A landscape with many valleys, sampled at points; each row gives a point and its height.
A ball rolls from a point to the lowest of its 2 nearest points, and stops where none of them is lower. Distance is the straight distance between rows; heights are no part of it.
j_106 (h 5.63): -5, 1, 4, 14, 14, -30, -3, -23, -26, -38, -4, -11, 2, 8, 8, -18, 17, -16, -10, 12, -3
j_373 (h 4.84): -15, 29, -25, -2, 11, 6, -2, 17, 1, 19, 2, 14, 8, 8, 6, -12, -4, 1, -3, -19, -3
j_515 (h 4.04): 9, -26, -8, -7, -33, 1, -13, 16, 10, 13, -6, -22, 31, -7, -6, 33, 7, -1, -30, 27, 28
j_601 (h 5.54): -3, -8, 19, 11, 24, -7, -4, -38, -14, -35, -9, -2, -6, 12, 10, -18, 15, -16, 14, 7, 5
j_700 (h 3.30): 12, -20, 7, -1, 47, 2, -11, -1, -10, -4, -16, 2, 3, -9, 13, -14, 28, -9, 14, -4, -5
j_808 (h 4.28): -9, -10, 9, -23, -9, -13, 21, -18, 15, 24, 37, -10, -1, 6, 2, -18, -18, -13, -9, -21, -4
j_982 (h 2.61): 12, -22, -8, 2, 48, 6, -24, 1, 14, 8, -21, -4, -2, -11, 20, 3, 4, 0, -2, 7, -12
j_645 (h 5.34): 22, -21, 14, 4, 0, -38, -8, -6, -27, -35, -17, -3, -5, -17, 4, -4, 16, 1, 8, 34, -7
j_240 (h 1.55): -19, 20, -28, -6, -5, -3, -19, -19, 8, 8, 4, -9, 3, 12, 7, 5, -32, -3, -47, 12, 20
j_776 (h 5.38): -7, 7, -31, -16, 1, 30, 19, 24, 22, 31, 11, 22, -16, 0, -2, -10, 5, -4, 4, -32, -12
j_676 (h 7.60): 6, 22, 10, 25, -16, -14, 1, -2, -6, -26, -20, 18, -5, 6, -5, 2, -14, 9, 38, 24, -5
j_767 (h 2.08): 16, -17, 5, -7, 31, -8, -30, -3, 8, 1, -25, -8, 7, -7, 2, 4, -5, -14, -17, 25, 7
j_123 (h 2.04): 12, -15, 1, -23, -3, -18, -7, 22, 44, 24, -2, 1, 15, -1, 1, 2, -31, -2, -13, 13, 2
j_995 (h 7.73): 3, 8, 0, 32, -17, 1, 3, 13, -38, -34, -20, 11, 7, -4, -16, 15, 33, 21, 12, 9, -2
j_164 (h 8.01): -3, 5, -18, 20, 23, 7, -3, 20, -41, -4, -17, 6, 2, -5, 8, -2, 44, 1, 5, -10, -1
j_552 (h 5.23): -13, 24, 13, 8, 11, -6, -9, -18, 1, -25, -12, -3, 4, 21, 6, -13, -5, -14, 18, 6, 1
j_880 (h 5.53): -4, 15, 2, 5, -1, -40, -8, 6, -37, -31, -12, -9, 15, 13, 4, -26, 16, -10, -9, 13, 7
j_959 (h 4.43): 1, -14, 27, -4, 9, -14, 15, -37, -16, -6, 13, -17, -2, 1, 4, -17, 4, -18, 9, -20, -4
j_859 (h 1.62): -3, -10, -17, 2, 24, -11, -25, -18, 0, -6, -12, -17, 5, -4, 9, 4, 1, -6, -40, 18, 10
j_162 (h 6.13): 18, -14, 21, -24, 5, -28, 6, 5, -2, 16, 17, -7, 8, -12, -4, -14, -7, -16, 7, -8, -9
j_979 (h 7.20): 4, 5, -7, -4, 4, 22, -8, 7, 45, -2, -15, 24, -17, 12, 1, 6, -15, 11, 25, 9, -4
j_187 (h 4.39): -4, -11, -11, -27, 12, 12, 12, 10, 23, 31, 23, 6, -7, 4, 4, -21, -1, -10, -11, -33, -7
j_341 (h 2.84): -21, 7, -8, -27, 31, 22, -1, -8, 25, 14, 18, 1, -3, 13, 18, -20, 1, -18, -16, -27, -2
j_456 (h 4.11): 3, -10, -1, 9, -41, -9, -9, 8, -10, -5, -4, -24, 11, 0, -7, 32, -6, 5, -34, 31, 16
j_304 (h 2.88): -13, 8, -21, 4, -47, 30, 4, 11, -3, 4, 12, -8, -9, 17, -16, 8, -7, 11, -29, 4, 18
j_472 (h 3.70): 14, -19, -5, -26, -16, 10, 4, 18, 21, 19, 4, -14, 13, -10, -6, 23, 7, -3, -20, 2, 19
j_529 (h 3.45): 14, -28, 11, 6, 13, 14, 6, -21, -36, 0, 3, -10, -10, -26, -8, 25, 25, 6, -16, -17, -11
j_473 (h 7.68): 5, 22, 20, 23, -25, -4, 9, 15, -27, -28, -23, 12, 1, 8, -11, 6, 16, 14, 30, 22, 7
j_661 (h 3.41): 15, -23, 23, -8, 1, -25, 6, -18, -24, -7, 9, -24, 9, -6, -6, -1, 12, -14, -14, 2, 1
j_977 (h 3.51): -6, -27, -15, -20, -8, 47, 3, -17, 3, 16, 17, -11, -23, 4, 1, 4, 6, 3, -19, -16, 12
j_966 (h 4.10): 13, -23, -4, -8, 8, 23, 2, -9, 13, 18, 8, -4, -11, -13, 0, 13, -7, 9, -16, -4, 2
j_718 (h 2.68): 1, -23, 0, 0, 7, -6, -5, -34, -33, -6, 9, -30, -1, -3, 1, 5, 15, -12, -38, -2, 6
j_983 (h 3.38): -6, 12, -16, -1, -56, 35, 12, 33, 15, -5, 0, -1, 13, 13, -9, 17, 13, 16, -14, -2, 16
j_216 (h 4.68): 10, -18, 18, 12, 4, -8, 2, -15, -33, -2, 5, 2, -8, -29, -4, 9, 9, 6, 11, -8, -12
j_709 (h 5.43): 12, 1, 8, 12, -13, -28, -7, 13, -25, -20, -19, 2, 12, -3, -2, -7, 13, -1, 5, 23, 1
j_453 (h 2.89): 23, -11, 4, -31, 1, 0, -3, 33, 41, 20, -4, -5, 25, -9, 0, 3, 4, -3, -1, 1, 10
j_494 (h 3.03): 12, 0, 22, -22, -1, -18, -3, 15, 41, 5, -11, 7, 13, 2, 0, -6, -32, -14, 15, 12, -4
j_906 (h 6.07): -23, 40, 6, 18, -29, 8, 15, 4, -30, -12, 9, 13, -18, 13, -12, 5, 6, 19, 26, -10, -7
j_536 (h 6.98): -1, -3, -14, 15, 27, 12, -11, 2, 31, 7, -12, 25, -12, -4, 11, 5, -16, 11, 16, 0, -17
j_912 (h 6.72): 20, -15, -5, 1, 22, 21, 9, 1, 24, 17, -4, 29, -15, -16, 12, 1, -4, 15, 33, -17, -14
j_437 (h 4.08): -1, 1, -2, 6, 31, 9, -1, 5, -1, 6, 2, 2, -3, -9, 8, -10, 12, -1, 18, -11, -10
j_217 (h 1.23): -7, -6, -24, 6, 6, -3, -17, -34, -8, 3, 11, -24, 5, 5, 8, 12, -19, -7, -42, 8, 14
j_815 (h 4.23): -18, 12, -16, -4, 27, -3, -9, -4, 21, 5, 2, 3, 1, 10, 10, -8, -18, -8, -16, -9, -5
j_432 (h 5.32): -7, -8, 15, -25, 16, -29, -4, -17, 10, 13, 21, -16, 8, 1, 17, -19, -12, -25, -5, -18, -2
j_796 (h 4.22): -8, 1, -1, 12, -36, -4, 5, -13, -8, -5, 0, -18, 0, 5, -9, 21, -29, 15, -21, 20, 6
j_423 (h 1.99): -3, -9, -28, -14, -23, 38, 4, 0, 20, 10, 7, -7, -11, 11, -7, 12, -10, 1, -36, 0, 16
j_834 (h 6.35): -20, 27, 20, 19, -12, 0, 22, -16, -21, -13, 14, 12, -13, -3, -4, -5, -6, 11, 33, -18, -15
j_762 (h 5.19): 19, -31, 26, 18, 6, -13, -1, -18, -27, -30, -11, -1, -16, -18, -8, 7, 19, -3, 5, 13, -7
j_291 (h 6.84): 12, 7, -2, 21, 14, -29, 0, 2, -7, 10, 0, 17, 1, -15, 3, -5, -21, 10, 27, -4, -25
j_626 (h 6.17): 6, 0, -20, -6, -3, 28, 21, 19, 15, 23, 10, 31, -20, -12, -7, 13, -2, 12, 31, -19, -14
j_713 (h 5.22): -12, 26, -15, 8, 3, -4, 10, 25, -15, 14, 13, 18, 0, -2, -2, -12, 15, 10, 21, -22, -10
j_119 (h 3.98): -1, 10, -23, -3, -33, 33, 17, 40, 30, -2, -9, 11, 13, -1, -12, 18, 21, 8, 16, 4, 16
j_782 (h 4.75): 1, 9, -3, -17, -15, 27, -1, 29, 24, 4, -9, 3, 5, 7, -2, 1, 13, 3, 9, 3, 12
j_576 (h 6.60): 20, -8, 19, 0, 10, -39, -4, 10, 9, 10, 0, 10, 15, -18, 0, -12, -13, -12, 28, 0, -18
j_172 (h 6.66): -5, 12, 7, 29, 12, -18, 4, -19, -18, -8, 2, 17, -11, -9, 4, -12, -4, 5, 37, -5, -17
j_247 (h 4.63): -9, 21, -7, 11, -9, -19, -6, 5, 30, 4, -5, 19, 1, 8, 2, 4, -43, 9, -2, 24, -4
j_607 (h 7.86): 10, 6, -7, 20, -2, 13, 7, 34, -30, -8, -13, 14, 8, -7, -7, 15, 44, 13, 10, -2, -3
j_224 (h 0.91): -2, -20, 4, -6, 14, 9, 2, -21, -35, 20, 19, -19, -1, -18, 1, -1, 13, 2, -26, -26, 1
j_505 (h 5.15): -16, 10, 22, -1, -5, 1, 14, -28, -5, -3, 29, -12, -3, 7, 0, -15, -10, -1, 11, -15, 1
j_417 (h 4.83): -23, 16, -1, 11, 33, 13, -19, -18, 12, -20, -11, -6, -1, 20, 17, -8, 0, -11, -13, 1, 3
j_369 (h 4.05): -5, 23, 15, -11, -13, -31, 4, 14, 26, 1, 2, 10, 6, 12, -2, -14, -34, -3, 20, 13, -7
j_426 (h 4.73): 5, -6, 7, -4, 6, 17, -10, 6, 3, -2, -4, -9, 4, -2, -1, 6, 6, 4, -1, 1, 6
j_111 (h 7.44): 1, 17, 14, 6, -11, 12, 2, 4, 24, -17, -18, 17, -14, 11, -8, 7, -10, 13, 40, 19, 6
j_710 (h 3.02): -5, -4, -5, -12, -10, 1, 9, -8, -9, 22, 24, -10, -3, 0, -3, -4, -4, 5, -24, -24, 2
j_855 (h 4.53): -9, 14, 20, 4, -28, -9, 9, -23, -10, -13, 6, -13, -3, 16, -10, -1, -23, 6, 4, 6, 8
j_401 (h 5.71): -5, 30, 11, 9, -19, 6, 20, 26, -25, 4, 0, 16, -3, 2, -16, 0, 21, 12, 38, -16, -14
j_533 (h 0.51): -20, 9, -28, -15, -17, 14, -14, 13, 27, 8, 0, -5, 0, 23, -8, 2, -18, -4, -42, 13, 17

For each start below, name the point where the ball stops.
j_855 | j_123
j_164 | j_217
j_995 | j_341
j_782 | j_533
j_106 | j_224
j_291 | j_224

Call two points neighbours if one is among the 2 nearest of the other. Go from one point of each pair to the other, from neighbour to neighbour, staying as low as possible. Name the highest point that can't be avoided.
j_217 and j_224 | j_164
j_123 and j_224 | j_505
j_533 and j_217 | j_240
